A landscape with many peaks, sampled at points; each row gives a point and its height.
A climber steps from a point to the highest of its 2 nearest points, and stops where none of them is higher. Distance is the straight distance between rows; heights are no part of it.
j_877 h=349: [ 94  89  75  75 106  54 131  80  86  70  80 108 125  75  98 110 137  57
 119 104  93  85  89  77  85  85 101  81  88]
j_944 h=469: [116  94  88 103  92  76 144 119 108  76 138  89 122  89  76  77 151  82
 135 109 111 113  95  62  79 101 118 103  76]
j_512 h=564: [ 87  96 136  97  88 119 110 111  97 116 106 117 122  98  95  75  90 118
 104  59  77 116  82 103  70  70  78  59 146]
j_605 h=306: [166  97 106  94 135  87 109 102 119 105 120 104 156  88 105 115  86  79
 128 123  98 144 156  71  77 109  70 116 112]
j_718 h=345: [105 124  63  89  98  85  85  69  82 105 112 110 133 115 126 116  95  77
 131  82  92 139 141  95  65 107  81 131 118]
j_665 h=546: [ 59  98  92 109  65  75 114 112  84  86  93 122 111 124  86  69 103 123
 107  68  96 114  54 113  86  90  62  79  85]
j_372 h=536: [124  91 131  91  95 106  97  78 103  79  95 100 115  59  94  73 121 119
 102 146  96  74 128  82 114 102 100  71  85]
j_431 h=498: [157  88 121 101  91 124 121 126 111  93 100 111  60  82  97 127 116  98
  75 122 126  74  75  92 116  86  99  91  99]
j_798 h=198: [ 62  97  82  76  94  79  89  95  79 106  82 110  79  86 126 125  97  88
 102 109 121  92  68  99 147 134 135  69  80]
j_902 h=153: [129  87 109 101 135 100 106  72 133 123 114  91 109 119  63  62  69  78
  85 114  82 128  90  75  98 119 114  81  87]
j_596 h=636: [ 99 119  94  82 126 100  80 101 139 109  94 109 126 110  94  89  86 101
  84  73 100 128  99  99  74  67  69 117 143]
j_409 h=421: [ 97 138  84  96  98 106  96  99 115 112 127  80 105  97  98  55 139 107
 116  95  82 108 144  86  98 126 141 124 107]
j_911 h=233: [ 75  86 104 104  78 102 108  89  90  79  97  90 105  88 112 132  87 102
 108  70 113  67  81 107 104  77 156  78  71]
j_589 h=405: [133 121  99 101 127  95  73 106 117 151 116 100  60  75 107  93  95 113
  73 121 103 114 139  85 116 119  80 108 147]
j_140 h=514: [110  78  88 108 102  81 100 133 118 100 101 101  92  78  98 145  88  86
 116  97 138  99  62  80 104  78  99 112  94]
j_904 h=475: [ 83 102 113 109 118 130 122 115  69  94  80  88 103  55 103  94 113  65
 133 103 123  93 139 115 111 104 110 105 114]
j_174 h=602: [ 66 104 100 116  79 131 136 109  85  86  92 127  87 115  88 116 128 109
 113  74  85  84  43 146 124  96  91 111  93]
j_133 h=187: [ 93 102 108 122  96 103 135  52  94 122 104  99  96 130 105  77  72  81
 100  63  79 118  96  92  71 100 116 100  85]
j_976 h=444: [ 89  89  82  86 117  55  78  65  93 125  78  93  64 109 107  67  74 107
  99 124 108 134 110  90 126 125 111  90 101]
j_319 h=231: [131  85  86 117 137 103 110 115 132 114  82 110  89  86  75 122 110  66
 128 125  80  69  91  79 127 118 134 108 113]
j_578 h=538: [147  90 120 114  78 105 134 116 105  91 126 137  67  64  81 114 125  83
  77 120 104  98  96  96  92 112 105  62 110]
j_526 h=278: [ 62 134  78  93  93  77  92  68  84 113  84  86  93 118 144 102 110 110
 105  56  94  87 106  96  92  69 104 123 114]
j_161 h=443: [153  96  99  94 148  99  85 126 136 123 129 113  92  56  73  88  94  99
  73 133  96 113 130  79 107 121  81  95 134]
j_907 h=372: [114 111  78  82 109  89  99 108  88 115 150  81 121  97 103  87 113 104
 116  88 126 162  95  66  99 104  68 111 109]
j_115 h=492: [ 50 100  85 100  94  70 119  89  61  73  65 120  74 125 112 116  78 179
  60  77 107  67  97 151 153  84  84  88 100]
j_346 h=354: [112 119 114 106  89 117 125 119 101 113 134  92  71 104 104  74 130 122
 116  99 116 129  75  82 126 105 103 104  97]
j_848 h=265: [122  66 100 110 109 102 110  94 105  71  82 118  92 116  74  90 111  74
  71 124  67  51  98 107  74  92  83  76  97]
j_479 h=384: [ 52  84  74 102 102 109 106 107  83  64  83 131 107  62  79 119 117 105
  59  90  98  66  82 153 129 128  97  62 104]
j_871 h=592: [ 96  92 112 109  95 126  90  95  86 126  83  75 101 136 140 128  48  85
  87  88 106  96 120 106  47  78  78 112  93]
j_343 h=445: [ 91 134  95 102 105 123 102 118  97  88  94 100 102 113 129 110  95  66
  97 102 128 112 104 110  87  97  63 168  76]
j_662 h=285: [176  86  98  84 139  92 124  61  75 103 116  90 139 114  90 106  73  50
 116 106  96 140 146  66  79 110  73  97 110]
j_549 h=488: [ 84  61  83 140  88 111  64 126  70 107 106  79  76 122 108 106  74 117
  93  89 113  77 111 124  90  99  87  88 108]
j_561 h=279: [ 46 119  98  87  94  91  80 103  75 119  77  83  97 140 151  76  87 101
 125  98  96 137 122 122  83 102  89 132  92]
j_345 h=252: [ 29 101 112 104 127 111 108 107  68 106  80 102  85 138 126  75  69 109
 111  88  81 106  98 164 124 116 110 105 101]
j_546 h=220: [100 121  98 107 120 108  90 102 110 129 103  79  76  71 113 134 105 111
 116 103 124  74  89  88 150  96 126 127 119]
j_90 h=442: [ 74 114  74  93  58  81  84 117  70 102 103  97  64 113 134  87 126 119
  96 102 130 109  92  98 113 114  85  97  88]
j_982 h=261: [ 73 135 109  91 110 110  85  82  95 118  86  67  99  97 134 115 101  98
  96  66 110  74 120 110 104  68 128 116 133]
j_724 h=429: [ 94 110  98  99 101  96  63 120 168 105 109 142 109  70  74  91 107 123
 105 130  67  87 101 109 107 117 116 117 108]
j_500 h=418: [ 94 120 128  85  75 126 117  85  80  90  86 131  87  77  97 115 147 122
  84  82  98  89  83 129 128  82 100  63 147]
j_236 h=180: [122  79 120  67  99  98  80  99 106  90  74 122  76  87  85 142 113 101
  92 150  83  66  65  96 160 109 132  75  87]
j_977 h=400: [ 46 103 104 100  97 124 121 116  82  73  75 102 122  81  74  76 107 127
  92  64 117  89  83 148 104  70  51 102 104]
j_237 h=393: [101  76  93  93 104  67  89  82  85  88 128  96 149  94  95  71 105  87
 122 114  86 129 121  74  62 113  82  64  98]
j_340 h=447: [101  98 128 134 107 112 126  99 115 117  88  96  79 117 105  98  88 102
 126  59  82  88  93 105  79  55 106 142 117]
j_828 h=500: [126  97 104  85  95  97  88 105 125 128  81  71 114 130  99 103  77  67
 106 134  94 130 148  85  53 132 139 106  77]
j_457 h=644: [123  83 106 126  55 115  85 114 117  94 146 102  87 107  78  96 117 133
  89 119  68  63 107 105  77 108 132  86  95]
j_673 h=325: [132  99 139 105 100 102 100  84 129 107  64  99  99  96 121 119  72  86
 110 127 101  81 122  81  86  81 119 109  85]
j_804 h=633: [ 93  88 100  84  53  96 104 138  92  67  74 134 103 129  69 145 139 110
  97  88  94  78  28 134 111  75 104  64 113]
j_669 h=358: [118  88  46  77 101  82  58  87 103  75 140  71 115 131  80  79  85 100
  77 108 104 118 131  92  69 115  83 144  77]
j_289 h=254: [ 50 104 104 110  87  79  80 103  89  83  81 110  71  77 127 106  74 129
 104 122 127  84  99 136 138 112 113 119  83]
j_83 h=615: [112  92 153  97  58 131  92 134 101  84  93 113  76 110 101 121 115 118
 119 112 101  98  90 136 102  77 134  90 117]
j_846 h=535: [104  81 142 101  93 114 102  96 105 122  73 126 112 126 111  89  86 100
 117 101  49 106  99 113  58  80  89  60 133]
j_915 h=188: [112  96 103  76  91  83  95  80  99 108  94 114  79  73  95 132 120 117
 105 126 113  96  55  82 168 119 126  72  89]
j_752 h=525: [119  74 133 118 104 123 133 132  98  99 105 142  97  93  83 106 128 113
 138  90  78 102  68 120  99  71  75  81 143]
j_987 h=283: [131 107 108 119 133 101 122  80 127 106 117 116 151  81  96 100  83  82
 121  99  85 129 117  75  76  92  77 112 103]
j_325 h=477: [101 101 104 108 109 104 111 116  98 113  94  92 103 100 116 117 107 111
 131  57 103  83  86  87  87  41  79 127 126]
j_209 h=238: [ 69 137 104 107 114  94  73 100 101 111  87  82  64  75 117 105  94 110
  96 123 124  71 112 127 152 116 113 139  92]
j_483 h=399: [ 84 124 121  98  76 122  92  71  77  95  89 120  73  86 109 154 123 138
  76  87  88  64  84 131 155  91 121  88 128]
j_234 h=490: [ 81  88  50  94 113  97 100 124  79  91  99 100 116 132 102 118  92  57
 110  65 110 115  70  97  76  92  59 124  87]
j_807 h=478: [ 74 126  90 121  68 109  92 112  87  90 119  90 102  79 104 113 111 156
  85  69 145  76  74 103 127  80  70 113  92]
j_717 h=507: [135 111 108  88 127  87  74 120 160 112 121 111 128  54  79  84 104 109
 106 137  72  97 140  72 105 123 111 104 108]
j_57 h=646: [ 57 115  98 120  84 115 130  83  76  98 107 110  78 113 104 100 127 120
 122  77  83  80  74 137 145 106 132 117  98]
j_741 h=474: [134  98 120 101 101 134  91 125 126 125 117  90  90  89 100 111  88  87
  80 108 100  87 115  85  96 119 149  78 109]
j_517 h=648: [115 100  90 131 104  91  92  68 120 110 118 102  98  98  97  82  89 115
 108 133  86  91  95  68 117 131 105 132  56]
j_852 h=292: [110 100 116 112  74  79 109  82  72 101  87  96  78  88 139 110  81 107
 114 102 130 112 112  84  79  74  72 114  81]
j_514 h=545: [ 81 116  96 119  76 100 106  77 102  91 101 106  82  98 107  73 129 121
 118  96  82  87 117 107 114 109 140 114  91]
j_603 h=431: [ 95 103 120 115  78 125 106 113  97  93 105  92  61  93  97 104  75  86
  63  94 135  91  82 116  99 110 118 101  78]
j_448 h=577: [102  83  98 124  68  92  79 103 112  86 120 117 114 112  97  97 113 128
 108 109  76  68 103  97  61  86 101  82  96]
j_905 h=54: [ 94 106  97  87  79  94  65 115 129  96  90 101  58 114  92  81  91 134
  78 123  89  75  90 115 119 105 129 125  82]
j_164 h=26: [ 98  57 105 129  87 105  85 100  79  60  94 140  80 113  71 141  69 135
  67 119  75  80  68 156 137 125 109  86  70]
j_71 h=428: [ 97 109 106  96  78 121 104 108 102  82  95 127  75 123  85  68 127 100
  61 114  98 103  70 118 101 125  85  80  96]
j_716 h=362: [ 47  64  60  85 134  77 104 101  81  70  94  92 113 121 104  82  71  96
  79 100 107 103  83 119 106 120 107  76  59]
j_811 h=136: [141 131 130 113 111  87 157 117 139 107 114  89 119  81  91  89 107  93
 131  79 109 135 144  71  84  89 136 132  98]
j_44 h=297: [ 73 131  66  80  96  76 102  84 117  99  82  98  86  91 100  94 128 111
  86  67 101  85  74 100 114  75 107 112 117]
j_465 h=353: [ 89 109 135 125 105 120  93  73  92 148  92  59 122 108 130 111  58  93
 131  89  97  99 120  88 104 102 142 103  90]
j_66 h=485: [ 97 104  89 131 109 125 111  73  99 108 111 100 104 122  98  83  94 120
  74  85  92  82  64  93 119 104  63 110  78]
j_764 h=576: [ 98 119 101  82 109  80  85 102 114 102  85 107 123  71 121 103  96  74
 128 120 117 129 124  81  97 110 102 104 105]
j_712 h=453: [ 88  96  93  94  67  96  87 103  93  90 104 145  61 102  73  91 121 122
  83 125  92 105  60 128 139 131 103  79 103]
j_363 h=31: [ 91  96 100 112  94  97  87  82 102  72  90 138  63 106  57 139  96 150
  72 113  59  71  73 153 157 113 128 114  86]
j_111 h=512: [ 80  71 111 100 101 113 111  89  49  82  76 129 101 124 109 113 110 135
 111 108  72  82  66 130 143  98  73  66  87]
j_139 h=522: [ 66  56  75 130 117 100  88 112  86 106 111 115  96 105  86  98  89 108
 126  97  87 103  55 119 128 118  81  78 108]
j_601 h=571: [ 63  93 116  99  60 101 128 105  72  75  77 124  97 132  96  80 105 126
 104  58  70  84  64 136  88  69  93  94  93]
j_739 h=516: [ 58  89  79  77 105  76 127 101 100  89 112 103 149  95  62  97 123  79
 101  61  99 115  35  88  79  89  68  64  99]
j_56 h=506: [ 74  74  96 115 105  91  82  89  83 117 102 125 111 118 113  78  85 108
 115 110  76 121  72 100  98 131  66  53 100]
j_72 h=499: [101  71 110  97  85  75 136 146  96  73 121  93  94  96  70  90 143  80
 144 100 110 106  70  92  78  79 108  86  94]
j_316 h=503: [ 63  90  81  92 100  89 127  99  41  74  62 116  86 126 108 113 116 156
  84  80  90  62  70 141 153  88  60  83 100]
j_793 h=255: [126 132 112  93 114  95  93  83  89 145  72  61  76 124 134 122  79  71
 114 112 117 128 163  99  83  93  91 149 124]
j_334 h=412: [105  94  69 101 109  63 111  53  74 105 100  96  77  92  97  68  90  85
 105 106 105 122 111  77 107 114  86  86  92]
j_321 h=561: [ 74 111  89 104 114 100 125  88 111 107  73 120 114  65  94 119 117 111
 109  82 106 100  62 105 114  77  39 111 122]
j_771 h=513: [108  68 131  81  85  87 109 137 104  67 102  96 122 121  89  96 137  74
 128 124  80  77  77  97  72  73 114  62 105]
j_430 h=348: [130 101  96  79 103  71  98 135 124 113 158  92 112  79 101  89 120 119
  90 112 125 150  92  58  96  99  88  75 111]
j_737 h=263: [ 52 101 135 103  84 106  96 113  63 113  72  91  72 134 136  74  81 123
 120  89  95 112 112 151  91  86  82 115 103]
j_175 h=543: [ 97  75 102 112  77  95  74  91 103  68 101 117 109 113  82 102 114 151
  80 121  77  56  84 117 113  92  83  79  79]
j_301 h=481: [ 77  85  88 100  89  68  85  79  87 105  88 124  65 126 115  80 101 132
 102 122  81 122  77 111 136 134  93  72  98]
j_515 h=127: [154  92 125  88 131 124 133 126 122 120 129  73 104 141  96  80 125  88
  79  99  85 112  97  67  85  90 106  70 113]
j_198 h=390: [116 110 121  94 100  98 102 115 112 144 102  83 118 123 144 133  73  73
 129  90 100 148 131  82  46  86 113 104 114]
j_519 h=531: [110 106 102 119  98  98  75  80  95 141 114  74  86 101 130 122  49  90
  66  98 121 111 139  95  78 115  88 112  99]
j_991 h=377: [ 64  81  49  95  93  83  97 129  88  69  90 121 106  84  91 118 124  74
  94 107 110  79  71 119 107 129  96  77  86]
j_837 h=427: [ 90  79  60  99 107  94  60  96  84 119 104  56  82 143 116  80  96 106
 110 110  86 102 147 109  82 110 127 124 105]
j_660 h=467: [127 115 111 106 114  93  60  82 102 149 118  84  86  66 118 111  55  96
  73 126 122 128 148  76 110 138  91 104 111]
j_241 h=23: [113  70 124 123  80 122  64 112  82  72 100 130  85 113  53 136  73 144
  48 104  87  78  69 154 124 114  93  57 112]
j_39 h=603: [113  93 111 125  66 127  67 123  92  77 132 126  98  44  89 125 111 145
  86 121 107  62 102 114 129 120  80  95  91]
j_668 h=223: [101  83 115 123  91 123 122  83  78  99 113  90 121  83 117 119  87  86
 117  68  99  72  90  87  82  78 112  79  82]
j_797 h=161: [102 133 102  58 106  96 122  88 100 117  77  88  93 132 102  73  92  51
 104  84 100 166 116  90  84 107 121 116 117]
j_366 h=548: [ 59  70 123  80  67  95 109 113  67  85  68  99 115 142 121  87  84 114
 107  75  75  87  90 128  62  71 106  68  90]
j_881 h=423: [121  98 111 109  87  68 121  90 111  91 150  96 138  89  88  65 125 101
 130 105  96 131 130  63  62 105 114  78  92]
j_971 h=404: [ 92 115  78  88  83  97  80 101  64 105 133  65  99 105 136  83 106 106
 109 102 137 140 117  73  96 119  95 104  81]
j_15 h=569: [117  84 136 112  89 142  78 138 111 104 129 107  77 107  81 124 103 135
 103 114  96  94  71 124 133 109 120  94 121]
j_910 h=557: [104  93 101 104  72 117  85  92 107  97 133  98  89  82  81 100 100 105
  66 102  86  68 110  96  88 127 151  66  83]
j_746 h=352: [ 65  72  81  81 124  77 112  85  84  70  85  86 109 106  74  63  91  81
  96  78  99 105  94 112  95  81 112  82  92]
j_318 h=381: [ 98 119 116 102 101 113  92 104 161  98  84 129 105  70  96 124  93 115
  95 119 101  72  84 103 112  91 103 141  88]
j_642 h=392: [ 55 101 102 120 103 132 117 100 104  79  92 112 101  52  64  97  97 117
  61  78 119  75  85 155 126 101  79 109 102]
j_627 h=597: [ 69 107  92 111 126 108  80  87  96 113 115 100 125  99  97  79  81 104
  95  55  92 122  99 114  81  83  71  95 140]
j_942 h=81: [112  97  88 103  79  65  81 103 124 100  97  90  71  93  95  83 102 106
 116  99 107 109 137  98  58  75 133 129 121]
j_231 h=473: [122 114  95 119 109  95  75  88 123 115 117  64  92  99  94  81  76 114
 120 128  95  99 143  82 105 118 111 161  74]
j_557 h=575: [114  95 106 111  72  90 126 129 128  95 121 148 107  66  75 137 135  91
  95  98 100  88  54 105  90  99 102  65 119]
j_361 h=40: [ 75 102  93 115  91 103  88  96 126  89  96 126  62 108  82  98  81 127
  67 110  55  59  88 138 135 132 144 122  77]
j_649 h=435: [125 102  99 105 129 125 167 118 108  92 107  88  93  66  74  96 125  67
 101  81 128  97  90  88 106  83  92 125 100]
j_894 h=289: [128 125  96  90 134 105 109  79  81 112  87  77 104 114  99 101  84  46
 113 107 117 124 156  96 103 119  91 151 107]
j_342 h=326: [128  97 121 101  89 119 108  99  85 111 121  76  74 109 107  72 119 139
 103 117 105 108 114  75 109  92  81  90 104]
j_841 h=574: [128  94 113  81 110  74  75  88 134  90 112 107 145  62  87  79 112 113
  95 147  80  92 123  61  98 108  94  75  99]
j_756 h=391: [ 97  85  63  66 101  85  53 105 101  89 118  48 102 121  85  74  91  96
  94 107 107 116 137  90  76 113 133 123  87]
j_940 h=308: [145  74 133 105  74  89 110  94  80  94 102  93  77  98 117  84 104 122
  96 128 122 103 104  71  84  78  56  76  91]
j_244 h=369: [189 117 110  94 133  85 101  94 134 120 103  86 150 104  91 120  79  98
 118 128  93 132 180  53 100 132 103 145  95]
j_943 h=232: [143 120 121  53 136  90 133  95 122  98  84  93 125 107 108  71 132  94
 116 114  98 135 120  60 100  65  83 118 104]
j_617 h=504: [ 82 105  79  84 126 126 129 115  95 100 119  92 150 106  91 105 115  64
 114  67 103 119  60  86  89  97  58 107  94]
j_757 h=339: [ 93 104  80  67 132 116  96  76 100  85  98  61 129 120  86  71 112  79
  78  82  95  98 100  85 101  88 110 112  85]
j_614 h=246: [128 127 117 127 121 112 138  99 101 103  77  83  97 111  97  94  90  56
 133 110 114 113 149  84  94 115 117 157  74]
j_735 h=406: [127 117 113 123 127 126  96  86 110 135 127  65 128  96 112 109  81  85
 102  98  97  99 126  67 103 119 125  97  93]
j_854 h=409: [ 48 116 114  89 110 113 106  94  80  76  70 102 125  96 124  71  83 113
  90  85 109 100 102 131 107  87  57 120  80]
j_748 h=502: [114  97  79 101 100  79 109 106 105 115 116 106 102 112 106 110 114  93
 105  60  91 101  72  71  72  69  82  83 126]
j_200 h=508: [ 96  86 108  87 118  89  89  80 114 112  80 125 127 120 108  85 106  71
 106 104  52 103 102  94  75 102 109  55 127]
j_678 h=532: [ 94  57 121  84  79  74 106 107  76  89  86  78 112 148 106  87  95  87
 122  93  72  90  87  91  48  58 107  66  99]
j_945 h=256: [127 122 126  93 119  88 141  63 102 114  83 107 133  98 113  79 102  88
 134  93  77 136 110  59  89  79  81 116  91]
j_227 h=270: [140  85  75  61 132  85  97  84  75  79 112  76 139 104  97 113 104  45
 105 111 113 115 115  57  91 106  87  87  92]
j_323 h=104: [137 107 118  92  96  79 120 126 118 100  99  76  96  96  99  98  91  79
 129  99 129 130 141  77  66  85 149 117 102]
j_961 h=479: [105 111  76 107 112 111  92 135 126  92 105  91  98  98 113 140  94  68
 108  99 130  99  94  84  86  93  92 154  84]
j_960 h=501: [113  95 111 107 123 122 112  79  87  87  72  94 106  59  93  91 109  84
 110 117  99  66 140  99 119 105 116  97  93]
j_641 h=579: [ 68 117 101 120  92 122 126 118 104  94  77 144  97  98  99 121 120 119
 101 100  99  88  45 131 133  98  40 120 102]
j_405 h=544: [102  94 115 111 125 112 122 111  99 112  86 137 107  83 106  94 112  94
 127  96  91 116  77  97 101  84  28  97 136]
j_863 h=259: [162  96  95 106 145  89 106 110 152 114  96 101 102  85  77 123  81  62
  92 117  77  81 115  62  92 101 127 116  94]
j_753 h=350: [103 114 134 103  88 117  98  97 119  97  64 111  96  88 137 128  93 111
 111 116 107  69  95 106 113  66 101 120  87]
j_394 h=334: [104 102 108  83  92  70 115 129 133  89 118 110 125  66  79  94 125 126
  85  90 130 127  64  79  96  69  72  78 120]
j_43 h=317: [ 98 129  87  62 111 121 113 100 121 104 105  85 107 101  91 103 131  89
  69  73  98  87  82  85 104  80 131  89 116]
j_686 h=647: [ 90 108 122 129  68 130  93  91  88  77 121 133 123  71  88 138 110 147
  97 107 100  91  64 125 141 118  87  78  90]
j_287 h=430: [ 82  96  86  81  66  99 107  86  68  82 100 115  87  88  84 105 145 113
  80  75 100  78  68 110 116  95 104  48 123]
j_779 h=540: [ 96  72 102 124  97 113  84 123 106 104 120 101  93  96  81 128  85 120
 113  99 115  90  41 108 131 101 109  91  96]
j_868 h=351: [ 98 114  93 102 101 115  98 135 139  94 123 111  97 102  83  51 137  96
 110 110  82 125 123 105  77 115 108 118 122]
j_633 h=67: [111  92 107  88  69  81  67 115 142 105  91  90  63 123  84  74 112 136
  93 111  90  89 111 106  71  78 130 109 121]
j_952 h=687: [109  88 106  85 101 104  76 117 119  92  83 100 111 134  90  64  84 105
  78 106 100 127 111 110  54  81  65  95 115]
j_974 h=241: [ 39 104  72 117 137 101  99 103  72 112 103  94  68 115 107  84  82  72
 102  82 114 113 101 150 121 133 109 121 103]
j_537 h=403: [ 66  87 125 114  91 134 100 107  88  88 102  90 102 101 110  83  48  89
  86  87 129 112  96 128  94 108 118  87  72]
j_891 h=639: [104  91 118  79  93 135  87 115 101 119  90  71 115 149 120  85  81  98
  85 102  98 127 125 100  36  73  82 105  97]
j_913 h=539: [101  77 102  90 103  86  84 116 108  91  87 104 101  72  95 102  98  89
 114 114 126 105  99  90  96  91  98  82 109]
j_488 h=462: [135 107 100  87 131 126 120 127 126  90 101  92  84  58  76 105 119  83
  75 125 124  78  94  85 123 103  93 127  92]
j_258 h=186: [127 155 108 123 123 103 142  93 123 109 119  80 119  79  82  86 104  83
 121  90 122 119 139  78 115 110 121 172  92]
j_331 h=658: [125 129  98  61  94  76  91  90 126  87  93 109 147  74 124 106 127  89
 111 131  99 111 125  54  83 106 103  96  87]
j_713 h=526: [101  64 113 100  78  81 112  81  78  60  90 129 112 108  86 117 130 129
 118 123  72  68  62 119 129  85  95  69  82]
j_563 h=527: [ 76  95  72  94  81  64 112  94  81 102 110 108 122 122  84  98  97  91
  85  50  88 106  42  83  74  83  73  61  96]
j_501 h=374: [ 91 106  66  81 100  86  70  69  89  87 113  98 154 105 117  96  92  96
 105  81  86 110 125  79  58  93  67 102  96]
j_195 h=309: [ 76 138  67  94  92  69  76  81  82 104  96 101  95 113 133  87  97  79
 122  99 107 148 140 116  84 127  88 142 111]
j_223 h=208: [109  98 111 126 110 127 142  78  94 125 118 100  91 116 103 105  87  72
 114  67  78  94  73  77  96 101 119  82  89]
j_493 h=472: [ 75  89  93 108  94  95  92  87  72  90  64 112  59 121 119 111  73 124
  52  91 103  65 102 147 111  95  96  78 110]
j_355 h=645: [131 119 101  80 103 108  79  90 124 113  92  68 120 110 106  97  92  89
  93 139  82  93 169  74  78 125 130 137  72]
j_688 h=530: [106 104  71 139 129 102 102  64 107 104 121  85  97 100  93  96  96 111
  87 101  79  67  93  82 119 103  86 138  70]
j_288 h=411: [124 115 119  98 115 124 173 123 113 108 113  99  94  48  78 120 156  88
 113  86 115  98  83  93 136  98 129  91 118]
j_708 h=192: [ 95 127 128  92 105  95 108  91 111 129  55 109  62 121 116  77  90  70
 110 123  98 131 124 111  97 118 125 110 114]
j_300 h=463: [ 85  85  87 108  79 107  55 111  77 119 119  53  62 112 116  92  93 130
  98  96 116  91 131 107 100 104 120 101 109]
j_246 h=347: [ 90 126 120 116 101  97 107  94  90 150 100  79  97 104 139 118  67  76
 141  71 104 124 113  85  85  90 127 107 124]
j_864 h=422: [ 56 135  83  72 111 113 102 117  93  84  85 101 115  92 120  94  96  83
  88  85 137 130  93 117 101  98  53 133  91]
j_721 h=258: [143 103  76  63 112  88  93  98  77 109 116  69 116 105 110 120 100  50
  99  88 118 130 142  69  74 102 116  82 125]
j_428 h=274: [138  76  74  94 115  80  85  69 107  87  79  93  92 113  95 105 117  90
  71 116  79  48 103  71  80  73  83  87 112]
j_584 h=389: [ 91  98  96 124 100 118  94 125 143  91 128 124 105  78  58  69 119 113
 110 113  82  94  91 115 105 130 109 113 104]
j_965 h=398: [106 128  84  93  72  94 116 110  99 111 111 106  49  93 111  86 134  91
  92 111 128 122  95  85 111 119 106 113 100]
j_518 h=379: [ 60  88  85 110 117  92  93  76  78  95  91  91 118 108 124  86  50  88
  90  99 110 118 125 114  93 125 102 102  66]
j_749 h=434: [134 100 102  92 105 106  99  99 110 132 115  80 141 135 114 117  61  58
 128 108  96 155 132  81  51 118 112 108  85]
j_495 h=505: [ 63  77  78 138 106 121  68 122  81 111 101 111  86 117 111 102  90 120
 115  93  83  83  99 137 114 121  91  94 125]
j_392 h=376: [129  91  47 107 118  59  89  61  94  97 111 120  85 104  89  99  81  60
  88 119  93 123 116  75  84 136  73 107  92]
j_213 h=457: [ 72 106 110 101  97 138 108 129  63  96 104 104 100  73 121  83 131  97
 138 101 109 112 113 115 110 107  81  90 122]
j_973 h=221: [ 65 135  93 109 129  93  85  94  99 127  83  91  62 111 103  70  99  73
 110  94 102 122 130 134 113 119 128 131 140]
j_364 h=559: [106 106  89 120  94 117  54 129 119 110 136 103  96  63  95 121  99 129
  80 109 107  64 101  94 113 113  87 105 105]
j_131 h=207: [ 79 106  86  98 132  97 101  89  80 124  76  84  96  69 110 121  97  71
 121 100 116  87  93  92 157 121 132  92 105]
j_849 h=661: [ 82  93 125  98  48 118  86 129  97  58  90 134 108 106  76 138 131 129
 109  96  90  92  67 149 105  89 134  79 107]
j_52 h=458: [ 86 101 103 125  60 111  93 110  48  82  90  92  83 117 123 124  89 152
  69  76 129  63  82 119 123  77  59  87  79]
j_912 h=247: [ 90 109 108  96 107 110  89  68 103 105  74  84 104  79 118 131  79  92
  75  75 103  52 113 101 104  76 147  84 109]
j_27 h=515: [101 121  94 104  81 113  67 114 121 102 126  89 120  87 110 109  91 135
  66  82 120  84  99  86  88  88  80 103 102]
j_207 h=608: [101 115 111 116  62 115 119 103 120  90 117 147  99  50  77 156 120 118
  85 102 106  85  51 116 125 118  98  89  99]
j_335 h=456: [ 89  91 109  95  80 100  88 101  99  81  75 104  76 105  95 111  57 107
  32  85 122  75  73 124 104  91 107  75  90]
j_48 h=476: [ 84  59  58 119 112  89  81 135  78  72  82 104 117 126  94 114  78  82
  95  91 110  76  81 111  76  92  42  98  87]
j_956 h=319: [125 107  90  85 132 122 115  79  82  94 109  55  99 111  86  71 105  77
  94  90 120 116 128  81 104  90  99 131  97]
j_415 h=273: [ 80 102  91 109  77  63  81 102  89  85  79  98  87  85 135 107  69  99
 117 114 142  99 123 100  92  92  94 138  72]
j_59 h=480: [160 116  99  78 116  90  75  65 129 128  90  75 134 116 102 121  65  83
  96 131  94 120 184  83  79 107 107 155  98]
j_555 h=439: [ 80  86 110  80  54  93 102  87  72  66 102 111  88  97  87 107 107 127
  46  84 110  71  79 129 115 101 129  44  88]
j_994 h=167: [115  73 100  97 115  93 101  61  96 130  95  67  91 141  89  73  63  79
  80  97  81 125 117  91  67 104 109  73  94]
j_788 h=293: [137  89  92  85 121  86  92  83 131 101  71  92  81 105  96 102  89  75
  75 132  87  70 105  75  97  96 107 119  72]
j_443 h=365: [ 87 109  50  90  96  85 104 106 102  91 108 118 111  74 102 127 138  62
 105 103 100  88  77  78  93 129 106  84  91]
j_358 h=139: [129  93 128  77 128 123 110 100 130 111 123  68 134 125  76  54 105  91
  83 118  88 121 108  74  83 116 128  71  94]

Where does a climber stop that starts at each point below?
j_991 | j_331
j_973 | j_601
j_798 | j_90
j_518 | j_457
j_287 | j_457

Call two points neighbours if one is among the 2 nearest of the other. Go from one point of each pair to the other, from neighbour to neighbour, staying as high as possible. Name the lowest point that can't be avoided.
j_457, j_686 | j_52
j_686, j_355 | j_246
j_952, j_601 | j_48
j_517, j_355 | j_231
j_57, j_952 | j_752
